Points on a hilly landscape, in no order, each with its height.
From any point a ball rolls to the lowest of the 2 points nearest to it. It stops when none of these is lower. Distance is the straight distance between rows; heights are no part of it.
Vune: |  53 | 108 |  92 | 137 |  60 |  97 |  70 |  72 |  45 |  93 | 112 |  86 |  71 |  77 | 101 |  73 | 105 |  50 | 101 |  93 |  97 |  77 | 127 |  h=653
Gilan: |  91 |  90 |  72 |  73 |  73 |  78 | 125 |  88 |  90 |  76 | 121 | 105 |  95 | 146 | 107 | 115 |  75 | 106 |  84 |  60 | 104 |  75 | 157 |  h=692
sise: | 131 | 120 |  71 |  75 | 114 | 118 | 122 |  97 | 132 |  83 | 105 | 114 | 123 | 144 | 105 | 146 |  72 | 126 | 131 |  79 |  83 |  80 | 131 |  h=451
vib: | 137 |  65 |  50 |  79 |  74 |  75 |  92 |  73 | 111 | 141 |  93 |  85 |  68 | 123 | 112 | 154 | 110 | 119 |  84 |  88 |  68 |  74 | 116 |  h=479
rik: |  77 |  46 |  99 | 103 | 108 | 117 | 118 | 119 |  88 | 111 |  48 |  95 | 111 |  76 |  90 |  52 |  79 | 109 |  78 |  69 | 106 | 105 | 105 |  h=630
baf: | 119 |  99 |  82 | 113 | 104 | 133 |  75 |  84 |  96 |  79 |  75 |  57 |  87 |  75 | 115 |  99 | 128 |  61 | 138 | 125 | 107 |  96 | 161 |  h=384
mepa: |  73 |  83 |  67 | 113 |  70 | 102 |  86 |  76 |  65 | 131 |  86 | 119 | 101 |  97 |  98 |  96 |  74 |  91 | 106 |  76 |  79 |  78 | 107 |  h=303
nozi: | 107 | 131 | 131 | 100 |  96 |  88 |  62 | 131 |  84 |  74 | 139 | 116 |  81 | 107 | 106 | 110 | 112 |  93 |  90 | 100 |  83 |  95 |  59 |  h=214
Pimas: | 117 | 108 |  82 | 104 |  98 | 122 | 108 |  99 | 128 |  77 | 113 | 123 | 131 | 131 | 112 | 117 |  71 | 107 | 111 |  82 |  77 |  66 | 117 |  h=439
ror: | 143 | 152 |  98 |  99 | 110 |  84 |  96 |  88 | 135 |  57 | 150 | 109 |  88 |  88 | 109 | 125 | 124 |  99 | 126 | 161 | 121 | 135 | 121 |  h=379
Nud: | 142 | 142 | 117 |  93 | 113 | 102 |  71 | 110 | 112 |  40 | 150 | 115 |  85 | 106 | 113 | 130 | 129 |  96 | 128 | 143 | 117 | 115 | 102 |  h=363
Daban: |  74 |  81 | 117 |  66 | 100 |  54 | 122 | 121 |  86 | 100 | 107 |  90 | 109 |  75 |  98 |  58 | 112 |  74 |  61 | 115 | 137 | 135 | 116 |  h=357
kamav: |  84 |  98 |  74 |  70 | 125 |  70 | 160 |  98 | 129 | 134 |  69 | 101 | 123 |  92 |  92 |  96 |  78 | 111 |  93 | 113 | 112 | 121 |  94 |  h=356
kop: |  56 |  80 | 120 | 106 | 119 | 119 | 103 |  94 |  44 | 118 |  83 | 124 |  99 | 100 |  71 |  80 |  86 | 100 |  91 | 102 | 120 | 124 |  60 |  h=226
sube: |  83 |  96 |  88 |  90 |  95 |  65 | 117 |  90 | 106 | 151 |  75 |  98 |  93 |  72 | 104 |  96 | 102 |  96 |  87 | 123 |  89 | 110 |  70 |  h=292
dure: | 116 |  76 | 132 |  90 | 114 | 137 |  98 | 123 | 118 |  89 |  88 |  86 | 111 |  88 | 105 | 103 | 125 | 105 | 120 | 110 | 111 | 108 | 103 |  h=410
Nozuf: | 104 | 131 |  79 | 122 |  97 | 113 | 103 |  56 | 126 |  86 | 142 | 115 | 121 |  95 |  99 | 118 | 100 |  84 | 139 | 161 | 102 | 103 | 114 |  h=211
pip: |  91 | 153 |  93 |  78 | 121 |  78 | 133 |  74 | 128 | 103 | 117 | 100 |  84 | 102 |  90 | 109 |  99 | 114 | 115 | 142 | 116 | 107 |  58 |  h=210
Toz: | 120 | 145 |  44 |  71 | 124 |  77 | 116 |  72 |  95 |  96 |  92 |  98 |  84 |  95 |  92 | 120 | 108 |  94 | 134 | 150 | 123 | 127 | 101 |  h=404
munu: |  76 |  94 |  89 | 108 |  51 |  44 | 107 |  85 |  90 | 110 | 128 | 113 | 105 |  97 | 121 |  81 |  79 |  94 |  63 |  85 |  90 |  79 | 122 |  h=611
Vubi: | 121 |  83 |  98 | 119 |  62 |  60 | 100 |  92 | 148 | 139 | 121 |  92 | 122 |  54 | 114 |  89 | 117 |  96 |  86 | 130 |  83 | 104 | 123 |  h=307
Mevu: |  90 |  80 |  93 | 127 |  87 | 116 |  86 |  82 |  94 | 145 |  93 | 111 | 107 |  68 | 100 | 106 | 118 |  96 | 107 | 135 |  81 | 100 |  57 |  h=335
Zes: | 129 | 131 |  77 |  74 | 118 |  87 |  77 |  85 |  95 | 125 |  84 |  94 |  54 | 144 |  97 | 160 |  87 | 130 | 104 |  79 |  69 |  68 |  61 |  h=480
nipin: |  95 | 111 |  61 |  88 |  82 |  53 | 117 |  60 | 108 | 147 |  92 |  98 |  99 |  82 | 107 | 108 |  96 |  87 | 103 | 125 |  85 | 103 | 111 |  h=277
Nofo: |  77 |  83 | 119 | 145 |  64 |  90 | 110 |  94 | 124 |  84 | 132 |  99 | 120 |  75 | 120 |  56 |  92 |  78 |  76 | 104 | 101 |  77 | 111 |  h=593
dugu: |  63 |  65 | 101 | 126 | 109 | 123 | 107 |  80 |  65 | 124 |  72 | 135 | 105 |  89 |  77 |  85 |  73 | 110 |  96 |  96 |  88 | 103 |  47 |  h=256
lemin: | 101 | 101 |  55 |  45 | 117 |  47 | 148 | 112 | 113 | 118 |  77 | 101 | 123 |  92 |  91 |  96 |  91 |  99 |  93 | 102 | 120 | 129 | 130 |  h=345
dede: |  60 |  85 |  62 | 112 |  95 |  96 | 117 |  69 |  81 | 144 |  59 | 127 | 108 |  92 |  86 |  97 |  66 | 100 | 102 |  94 |  77 |  93 |  67 |  h=281
vura: | 129 | 108 |  57 |  57 |  93 |  59 | 112 |  78 | 106 |  92 | 107 | 101 |  74 | 135 | 111 | 146 |  95 | 119 |  96 |  90 |  99 | 104 | 145 |  h=448
vad: | 125 |  88 | 137 | 101 | 112 | 139 |  78 | 149 | 110 |  67 |  78 |  56 |  84 |  87 | 104 |  98 | 135 | 101 | 113 |  80 | 104 | 102 | 123 |  h=437
pelik: |  75 |  90 | 119 | 115 | 110 | 118 | 109 | 136 |  92 |  54 |  74 |  93 |  97 | 113 |  98 |  67 |  70 | 111 |  79 |  31 |  99 |  86 | 111 |  h=656
denob: | 127 | 141 |  93 | 100 | 104 |  91 | 111 |  92 | 155 |  84 | 135 | 107 | 119 | 105 | 103 | 125 |  90 | 118 | 118 | 126 |  91 | 103 | 110 |  h=338
betuf: |  95 |  96 | 142 | 108 | 103 |  89 | 111 | 126 | 126 |  79 | 131 | 119 | 118 | 101 | 109 |  84 | 101 | 116 |  68 | 109 |  97 | 106 |  58 |  h=398
vav: | 118 | 103 |  89 | 110 | 105 | 162 |  79 |  90 | 111 |  70 |  79 |  79 | 103 |  97 | 109 | 110 | 115 |  83 | 153 | 105 |  96 |  83 | 151 |  h=381
lufa: |  87 | 146 | 109 |  97 | 109 |  94 | 139 | 115 | 126 |  43 | 145 | 131 | 131 | 127 |  91 |  87 |  69 | 114 |  89 | 102 | 115 | 100 |  89 |  h=702
kufom: | 144 |  76 | 114 |  97 |  85 |  93 |  59 | 124 | 110 | 135 | 100 |  81 |  73 |  48 | 111 | 109 | 162 |  98 | 102 | 135 |  91 | 124 |  76 |  h=278
Nete: | 115 | 129 | 123 |  99 | 100 | 119 |  54 | 138 |  68 |  56 | 105 |  86 |  66 | 139 |  89 | 103 |  86 |  98 |  89 |  37 |  90 |  73 | 121 |  h=635
bog: |  41 | 101 | 122 |  93 | 108 |  92 | 110 |  94 |  34 |  94 | 101 | 108 |  95 |  94 |  80 |  65 |  98 |  74 |  78 | 105 | 138 | 129 |  86 |  h=196
Sigoz: | 133 |  66 |  63 | 107 |  55 |  94 |  68 |  89 |  97 | 155 | 110 |  90 |  79 |  98 | 107 | 128 | 118 | 113 |  82 |  69 |  60 |  70 | 100 |  h=499
Vod: |  91 | 139 |  69 | 109 | 110 | 112 |  83 |  61 |  87 | 120 |  93 | 119 |  90 | 117 |  89 | 137 |  79 |  99 | 135 | 106 |  67 |  70 |  54 |  h=434
kevef: |  96 | 102 |  85 |  44 | 118 |  77 | 124 | 133 |  94 |  98 |  78 | 108 | 109 | 102 |  96 | 103 |  88 | 110 | 102 |  82 | 113 | 132 | 123 |  h=328
vuz: | 137 | 142 | 122 |  95 |  97 |  96 |  63 | 113 | 124 |  36 | 145 | 102 |  94 | 107 | 128 | 112 | 117 |  83 | 109 | 113 | 103 |  90 | 129 |  h=382
ruto: |  94 |  88 | 131 | 106 | 122 | 135 | 105 |  61 |  75 | 102 |  94 |  74 | 149 | 101 | 105 |  74 | 140 |  73 | 123 | 133 | 153 | 123 | 113 |  h=112
tikas: |  95 | 128 |  50 |  91 |  97 |  90 | 108 |  41 | 103 | 129 |  83 | 110 |  93 | 112 | 102 | 133 |  81 | 109 | 126 | 108 |  77 |  76 |  88 |  h=424
birok: | 125 | 100 |  93 |  68 |  99 |  38 | 102 | 107 | 118 | 122 |  94 |  86 |  85 |  62 | 111 | 107 | 126 |  87 |  84 | 141 | 110 | 140 | 107 |  h=266
nok: |  91 |  88 |  99 |  83 |  93 |  84 |  98 | 128 |  66 |  89 |  67 |  59 |  67 | 116 |  90 |  78 |  84 |  95 |  78 |  31 | 109 |  95 | 166 |  h=672
bine: | 117 |  98 |  81 |  84 | 111 |  53 | 124 |  78 | 149 | 152 |  91 |  76 | 112 |  59 |  99 | 107 | 115 |  90 |  90 | 155 | 101 | 125 | 107 |  h=282
totup: |  85 |  63 |  75 |  78 | 121 |  78 | 141 | 110 | 109 | 141 |  44 | 110 | 123 |  80 |  92 |  89 |  73 | 116 |  87 |  90 |  95 | 117 |  82 |  h=371
kek: | 111 | 106 | 138 | 140 | 113 | 144 |  75 | 107 |  98 |  85 | 134 | 120 | 121 | 115 | 107 |  97 | 107 |  95 |  93 | 130 |  86 |  85 |  31 |  h=276
fad: |  69 |  77 |  80 | 117 |  80 | 101 |  80 |  83 |  57 | 122 |  84 |  66 |  85 |  64 |  97 |  65 | 111 |  44 | 101 | 102 | 110 |  93 | 138 |  h=649
bavam: |  90 |  66 |  67 |  75 |  67 |  73 | 101 |  79 |  66 |  97 | 110 |  85 |  63 | 128 | 113 | 108 |  88 |  88 |  77 |  63 | 104 |  73 | 168 |  h=687
zad: | 111 |  71 | 100 | 111 |  84 | 117 |  83 | 143 |  88 | 118 |  64 |  68 |  75 |  86 |  87 |  71 |  98 | 115 |  84 |  22 |  96 |  86 | 122 |  h=490
Mota: | 105 |  84 |  60 |  88 | 106 |  98 | 114 |  78 | 115 | 133 |  89 |  91 | 133 |  70 |  95 | 108 | 104 |  75 | 125 | 145 | 108 | 116 | 135 |  h=240
Tega: | 127 | 127 | 139 |  89 | 130 | 125 |  92 | 101 | 112 |  48 | 142 | 106 | 103 | 121 | 103 | 117 | 142 | 111 | 134 | 149 | 136 | 131 |  94 |  h=344
sefid: |  73 |  67 | 136 |  77 | 122 |  91 | 124 | 113 |  86 |  93 |  94 |  88 | 126 |  96 |  99 |  56 | 112 |  94 |  65 | 103 | 153 | 138 | 106 |  h=369
Fuz: |  87 |  97 | 107 |  99 |  96 | 103 | 104 | 130 |  97 |  67 |  78 |  68 |  84 | 105 | 107 |  79 | 100 |  93 |  97 |  47 | 106 |  92 | 151 |  h=665
bovom: | 124 |  84 |  94 | 117 |  75 |  94 |  75 |  95 | 123 | 150 |  98 |  96 |  95 |  59 | 109 | 112 | 142 |  98 | 107 | 133 |  72 |  95 |  62 |  h=314
Fufu: |  76 | 126 |  69 |  79 | 123 | 110 |  99 |  92 |  54 | 127 |  67 | 118 |  77 | 105 |  59 | 121 |  75 | 102 | 137 | 100 |  97 | 113 |  73 |  h=233
gilu: |  87 |  79 | 155 |  91 | 104 |  77 | 123 | 120 | 104 |  99 | 120 | 109 | 115 |  89 | 109 |  77 | 119 | 110 |  61 | 116 | 132 | 137 |  76 |  h=383
fam: |  76 |  94 | 110 | 165 | 126 | 170 | 106 | 112 |  80 |  48 |  70 |  80 | 104 | 123 |  81 |  84 |  88 |  87 | 116 |  66 |  97 |  83 | 102 |  h=571
limep: | 110 | 127 | 117 | 100 | 109 |  66 | 127 | 111 | 169 |  98 | 136 |  98 | 119 |  87 | 103 | 113 | 104 | 127 |  85 | 136 |  98 | 131 |  98 |  h=327
gapek: |  65 | 117 | 141 | 110 | 100 |  95 | 136 |  87 | 111 |  60 | 155 | 125 | 131 | 108 |  98 |  75 | 108 |  99 |  80 | 130 | 137 | 122 |  93 |  h=705
tak: | 102 | 103 | 132 |  87 | 119 |  50 | 145 | 101 | 149 | 129 | 120 |  91 | 112 |  85 | 102 |  97 | 124 | 119 |  71 | 145 | 120 | 142 |  75 |  h=318
nidor: | 113 | 145 |  94 | 105 | 115 | 106 |  58 | 108 |  76 | 104 | 105 | 120 |  71 | 128 |  91 | 142 |  90 | 100 | 120 |  95 |  72 |  83 |  55 |  h=449
pov: | 141 | 148 |  66 |  80 | 105 |  72 | 100 |  83 | 114 |  75 | 113 | 104 |  87 | 100 | 114 | 131 | 111 | 107 | 128 | 132 | 123 | 126 | 128 |  h=392
bele: |  91 |  62 | 122 | 125 | 134 | 181 | 119 |  82 | 104 |  86 |  67 |  97 | 142 | 101 |  98 |  85 | 105 | 108 | 129 | 107 | 119 | 104 |  98 |  h=179
rus: | 133 | 125 |  55 |  60 | 117 |  79 | 126 |  80 | 131 | 103 |  82 |  99 |  95 | 131 | 106 | 145 |  85 | 132 | 123 |  94 |  96 | 103 | 127 |  h=459
sirop: | 100 | 109 | 120 |  94 | 109 | 102 | 115 |  77 | 111 |  92 | 132 | 103 | 120 |  87 |  97 | 103 | 129 |  88 | 112 | 156 | 133 | 132 | 109 |  h=173
ziza: | 131 |  96 |  76 |  89 |  96 |  92 |  81 | 104 | 104 | 154 |  73 |  92 |  76 | 117 |  97 | 140 |  98 | 138 |  99 |  62 |  58 |  76 |  70 |  h=458
loleb: | 111 | 117 | 156 | 120 | 106 | 106 |  70 | 135 |  95 |  80 | 148 | 119 |  97 | 115 | 106 |  97 | 125 |  93 |  80 | 123 |  90 | 100 |  30 |  h=248
mep: | 126 | 127 |  99 |  89 | 104 |  84 |  55 | 117 |  66 | 115 |  96 | 107 |  51 | 135 |  83 | 144 |  84 | 123 | 101 |  61 |  70 |  88 |  72 |  h=468
vaguf: | 145 | 124 |  77 |  71 |  94 |  85 |  83 |  91 | 101 |  55 | 126 | 110 |  75 | 134 | 121 | 145 |  99 | 111 | 107 |  91 | 104 |  96 | 148 |  h=433
Vugig: |  99 |  89 | 103 | 122 |  74 | 107 |  96 | 110 | 116 |  85 | 106 | 104 | 116 |  96 | 112 |  75 |  89 |  94 |  85 |  74 |  86 |  69 | 106 |  h=599
tovus: |  95 | 141 | 124 |  70 | 118 |  49 | 115 | 101 | 126 | 104 | 116 |  97 |  66 |  96 | 104 | 107 | 119 | 112 |  90 | 133 | 111 | 120 |  47 |  h=228
Tur: | 112 |  98 | 112 |  89 | 107 | 104 | 108 | 117 | 128 | 106 |  95 | 108 | 107 |  94 | 103 | 120 | 103 | 112 | 113 | 114 |  88 | 105 |  86 |  h=389
Lis: | 112 |  68 | 115 | 109 | 101 | 135 |  87 | 141 | 104 | 104 |  54 |  55 |  90 |  75 |  97 |  79 | 122 |  97 |  97 |  62 | 103 | 102 | 130 |  h=463
maza: | 105 | 121 | 128 | 121 |  97 |  95 | 104 | 132 | 121 |  66 | 140 | 131 | 125 | 119 | 113 |  84 |  73 |  99 |  66 |  98 |  76 |  83 |  55 |  h=409
fovud: | 129 |  98 | 125 |  84 |  90 |  68 |  72 | 112 | 105 | 104 | 109 |  95 |  77 |  64 | 113 | 107 | 148 |  89 |  96 | 141 | 110 | 134 |  91 |  h=239
vidub: | 130 | 120 | 114 | 102 |  79 | 101 |  68 | 116 | 115 |  53 | 138 |  88 |  97 | 132 | 127 | 102 | 101 |  88 |  88 |  79 |  85 |  67 | 135 |  h=397
bom: | 101 | 100 | 139 | 108 | 124 | 120 |  83 | 100 |  78 | 114 | 109 | 111 |  99 | 111 |  97 | 118 | 130 | 113 | 115 | 132 | 111 | 120 |  38 |  h=348
sesok: |  77 |  73 |  80 |  89 |  63 |  78 |  80 |  95 |  44 | 126 |  87 |  91 |  62 | 109 |  94 |  86 |  78 |  94 |  77 |  44 |  99 |  84 | 145 |  h=681
mar: | 124 | 103 | 120 | 107 | 117 | 119 |  77 | 106 | 115 | 108 | 107 | 106 |  97 |  91 | 103 | 130 | 133 | 108 | 125 | 139 |  87 | 106 |  57 |  h=370
tatud: |  83 |  52 | 101 | 100 |  77 |  81 | 112 | 123 | 105 | 117 |  80 |  95 | 108 |  70 | 106 |  54 |  93 | 102 |  69 |  72 | 101 | 101 | 107 |  h=621
ratu: |  70 |  88 | 127 | 118 | 119 | 147 | 119 |  71 |  82 |  78 |  95 |  94 | 130 | 104 | 100 |  76 | 112 |  84 | 114 | 121 | 138 | 108 | 101 |  h=140
Sugu: |  83 |  76 |  72 | 119 |  87 | 136 |  94 |  84 |  84 | 108 |  72 | 109 | 115 | 102 |  96 |  97 |  67 | 106 | 122 |  68 |  84 |  64 | 123 |  h=326
Tomi: | 102 |  87 | 151 | 118 | 139 | 150 |  91 |  92 |  73 | 106 |  94 | 118 | 125 | 128 |  95 | 100 | 116 | 133 | 122 | 108 | 121 | 119 |  43 |  h=373
koti: | 121 | 109 |  81 | 138 |  79 | 124 |  97 |  82 | 124 |  95 | 135 | 126 | 143 | 134 | 115 | 104 |  66 |  91 |  92 | 100 |  61 |  50 |  95 |  h=428
zinu: |  99 |  75 |  96 | 112 | 103 | 144 |  74 |  80 |  80 | 108 |  78 |  66 |  99 |  65 |  99 |  89 | 138 |  61 | 127 | 134 | 118 | 107 | 130 |  h=372
Ged: |  67 |  41 |  97 | 138 | 112 | 116 | 129 | 107 |  93 | 102 |  53 |  58 | 110 |  75 |  95 |  41 | 105 |  76 |  77 |  70 | 118 | 103 | 116 |  h=638
madud: |  79 | 144 |  75 |  89 | 103 |  92 | 142 | 102 | 109 |  59 | 122 | 144 | 128 | 143 |  93 | 100 |  55 | 121 | 104 |  75 | 102 |  88 |  87 |  h=699
lezo: |  90 |  87 |  96 | 113 |  51 |  85 |  83 |  97 |  89 | 100 | 122 |  94 |  94 | 103 | 119 |  83 |  94 |  87 |  75 |  65 |  91 |  67 | 131 |  h=606
libi: |  47 | 118 |  89 |  80 |  88 |  65 | 103 |  94 |  44 | 104 |  99 | 122 |  79 |  87 |  90 |  81 |  83 |  74 |  83 |  92 | 111 | 118 |  99 |  h=219
Bet: | 105 |  98 | 137 |  95 | 122 | 121 |  81 |  75 |  75 | 100 | 109 |  90 | 118 |  95 | 101 |  94 | 149 |  84 | 119 | 149 | 143 | 139 |  98 |  h=143
Pabas: |  99 |  61 |  77 |  79 |  89 |  79 | 116 | 125 | 104 | 144 |  52 | 109 | 106 |  91 |  96 |  93 |  74 | 133 |  85 |  56 |  79 | 107 |  92 |  h=393
sazat: | 161 | 103 |  92 |  83 |  88 |  96 |  79 | 103 | 125 |  59 | 144 |  92 |  93 | 147 | 120 | 142 |  99 | 107 |  87 |  85 |  89 |  72 | 148 |  h=416
pes: |  70 | 133 | 112 |  97 |  96 |  65 | 145 | 104 | 131 |  65 | 153 | 122 | 123 | 102 |  95 |  81 |  84 | 105 |  81 | 119 | 123 | 119 | 107 |  h=704
sol: |  97 | 135 |  95 |  96 | 119 | 107 | 123 |  71 | 113 |  89 | 127 | 112 | 113 | 110 |  91 | 118 | 119 | 102 | 133 | 161 | 122 | 121 |  78 |  h=192
pob: | 114 |  63 | 121 | 102 |  70 |  72 |  99 | 113 | 134 | 131 | 109 |  80 | 109 |  49 | 113 |  75 | 140 |  90 |  74 | 131 | 110 | 117 | 115 |  h=324
nubi: | 122 | 104 | 100 | 141 |  81 | 111 |  99 | 113 | 118 |  75 | 135 | 128 | 135 | 127 | 118 |  67 |  60 |  90 |  59 |  89 |  57 |  57 |  72 |  h=419
gam: |  77 | 103 |  85 |  92 | 129 | 129 | 113 | 104 |  85 | 103 |  70 | 127 | 104 | 113 |  78 | 117 |  71 | 121 | 132 |  92 |  92 | 103 |  75 |  h=194
dabut: |  91 | 115 |  64 |  80 | 101 |  75 |  90 |  80 |  62 | 147 |  67 | 109 |  68 | 103 |  85 | 125 |  80 | 102 | 113 |  87 |  78 | 107 |  88 |  h=263
Geged: | 111 |  98 | 112 | 105 |  70 | 101 |  54 | 123 |  67 |  85 | 111 |  72 |  51 | 132 |  93 |  96 | 100 |  98 |  67 |  33 |  87 |  70 | 126 |  h=623
godi: |  85 | 102 | 118 | 136 |  89 | 125 | 106 |  85 | 122 |  69 | 141 | 116 | 137 |  92 | 106 |  84 |  94 |  83 |  98 | 122 | 100 |  83 |  95 |  h=588
pok: |  90 |  91 | 141 | 150 | 127 | 176 |  86 | 118 |  72 |  75 |  65 |  73 |  90 | 105 |  68 |  91 | 112 |  93 | 112 |  72 | 109 |  96 |  86 |  h=559
leluf: |  86 |  89 | 120 |  77 | 111 |  49 | 136 | 103 | 111 | 144 |  90 |  91 | 102 |  78 | 103 |  92 | 118 | 104 |  62 | 131 | 119 | 138 |  59 |  h=308
lopub: |  70 |  68 |  84 | 102 |  66 |  53 | 127 | 100 | 105 | 121 |  94 | 119 | 110 |  85 | 112 |  66 |  68 | 106 |  66 |  73 |  95 |  91 | 110 |  h=615
vazug: | 102 | 132 |  57 |  79 | 120 | 103 | 118 |  58 | 109 | 115 |  81 | 109 | 100 | 100 |  87 | 129 |  98 | 100 | 149 | 132 |  96 | 105 |  91 |  h=414
zupu: | 104 | 137 | 124 |  79 | 121 |  70 |  86 | 126 | 113 | 111 | 100 | 104 |  56 | 107 | 105 | 122 | 111 | 116 | 101 | 106 |  84 |  98 |  28 |  h=255
Zov: |  88 | 116 | 112 | 129 | 103 | 130 |  87 | 129 |  65 |  60 |  78 |  77 |  76 | 135 |  83 |  93 |  76 |  95 |  91 |  23 |  91 |  72 | 121 |  h=646
kupe: | 106 |  84 | 121 | 105 |  92 | 116 |  70 | 146 |  68 | 117 |  64 | 100 |  66 |  90 |  58 |  88 |  75 | 121 |  89 |  36 |  97 |  90 |  99 |  h=517
Vog: | 102 | 118 | 136 | 127 | 125 | 147 |  96 |  93 | 106 |  67 | 150 | 121 | 133 | 121 | 102 | 112 | 116 |  96 | 120 | 147 | 112 |  97 |  60 |  h=296
Tanin: | 101 |  87 | 115 |  87 | 131 | 137 | 102 | 141 |  97 |  80 |  73 | 122 | 107 | 107 |  89 | 103 |  71 | 133 | 109 |  69 |  95 | 105 |  75 |  h=249
felak: | 106 | 115 | 125 |  89 | 110 |  93 |  63 | 138 |  79 | 105 | 104 | 110 |  63 |  93 |  86 | 115 | 110 | 108 |  99 |  96 |  88 | 114 |  66 |  h=258
Fimeb: |  83 |  58 |  99 | 122 |  90 | 134 |  85 |  77 |  81 | 134 |  86 |  89 | 118 |  62 |  97 |  79 | 125 |  74 | 107 | 135 | 108 | 105 |  94 |  h=353
met: |  80 |  93 | 114 |  57 | 136 | 105 | 127 | 148 |  86 |  86 |  65 | 116 | 102 | 109 |  81 |  96 |  77 | 128 |  93 |  71 | 114 | 136 |  87 |  h=297
turob: |  84 | 112 | 115 |  98 |  63 |  71 |  70 | 116 |  65 |  85 | 121 | 106 |  68 | 114 | 106 |  82 |  87 |  88 |  71 |  54 |  92 |  87 | 114 |  h=613
Legi: |  94 |  76 | 156 | 110 | 124 | 121 | 115 |  94 |  89 |  86 |  98 | 120 | 134 | 120 | 105 |  73 | 107 | 131 |  96 | 103 | 133 | 130 |  57 |  h=390
Gevat: | 115 |  91 |  85 | 118 |  65 | 107 |  56 | 100 |  93 | 132 | 105 | 108 |  88 |  88 | 107 | 105 | 109 | 103 |  97 |  83 |  64 |  77 |  75 |  h=516
ziman: | 111 |  82 |  84 | 121 | 101 | 161 |  83 | 105 | 107 |  94 |  69 |  87 | 114 | 100 | 101 | 105 |  90 | 102 | 135 |  69 |  84 |  68 | 128 |  h=355
paka: |  84 | 101 |  93 | 149 |  91 | 134 | 117 |  78 | 131 |  61 | 119 | 113 | 142 | 105 | 112 |  77 |  68 |  83 | 112 |  99 |  91 |  57 | 128 |  h=584
manuf: |  65 |  76 |  84 | 132 |  90 | 108 | 103 | 110 |  68 | 107 |  63 |  63 |  85 |  79 |  97 |  51 | 101 |  68 |  92 |  63 | 103 |  89 | 137 |  h=645
totus: |  96 | 105 |  67 | 115 |  99 | 108 | 124 |  54 | 131 | 113 | 123 | 102 | 137 |  74 |  95 | 104 |  98 |  88 | 133 | 162 | 101 | 112 | 140 |  h=225
nurup: |  77 | 122 |  78 |  73 |  93 |  86 | 124 |  97 |  90 |  72 | 108 | 124 | 107 | 135 | 100 | 100 |  65 | 110 |  99 |  66 | 106 |  88 | 127 |  h=696
zakub: | 123 |  67 |  84 |  95 |  83 | 102 |  82 | 134 | 102 | 155 |  63 |  96 |  85 |  89 |  92 | 104 |  96 | 138 |  89 |  47 |  71 |  92 |  84 |  h=425
kedog: | 117 |  85 |  57 |  54 |  91 |  60 | 124 |  73 | 115 | 130 |  82 |  86 |  73 | 138 | 108 | 149 |  88 | 127 |  82 |  74 |  81 |  82 | 122 |  h=462
sanez: | 113 | 110 |  95 | 103 |  82 |  43 | 117 |  77 | 167 | 145 | 109 |  82 |  98 |  59 | 109 | 109 | 109 | 113 |  80 | 136 |  85 | 103 |  99 |  h=293
moz: | 104 | 100 | 124 | 130 | 100 | 154 |  68 | 130 |  74 |  94 |  72 |  77 |  67 |  91 |  61 |  91 |  95 |  93 | 109 |  56 |  99 |  83 |  98 |  h=542
Sare: |  93 |  74 | 131 |  88 |  95 |  78 | 101 | 122 | 105 |  97 | 101 |  71 |  98 |  64 | 111 |  65 | 133 |  73 |  77 | 117 | 129 | 120 | 130 |  h=343
Gibot: | 117 | 116 | 145 | 100 | 140 | 157 |  73 | 107 |  96 |  67 | 124 | 113 | 113 | 129 | 101 | 130 | 125 | 113 | 138 | 134 | 114 | 108 |  67 |  h=319
keso: |  71 | 107 | 105 | 139 | 108 | 151 | 111 |  90 | 101 |  49 |  98 | 104 | 116 | 111 | 106 |  80 |  82 |  74 | 118 |  84 |  97 |  68 | 110 |  h=580
renu: | 116 |  78 |  45 |  91 |  77 |  68 |  97 |  64 |  94 | 145 |  84 |  92 | 107 |  84 | 110 | 115 | 100 |  80 | 113 | 124 |  90 |  97 | 145 |  h=262

For each start below, name the point where the ball stops.
vav => bog
lufa => bom
leluf => ruto
Ged => bom
gilu => fovud
Zes => gam
pelik => bom

For each start below, name every point that the ball comes to, in order.
sise => Pimas > koti > nubi > maza > betuf > gilu > sefid > Daban > Sare > pob > Vubi > sanez > bine > birok > fovud
limep => tak > leluf > sube > nipin > renu > Mota > totus > Nozuf > sol > sirop > Bet > ruto
fad => manuf > Ged > rik > tatud > lopub > munu > lezo > Vugig > Nofo > godi > paka > keso > fam > pok > moz > kupe > zad > Lis > vad > dure > Tur > mar > bom
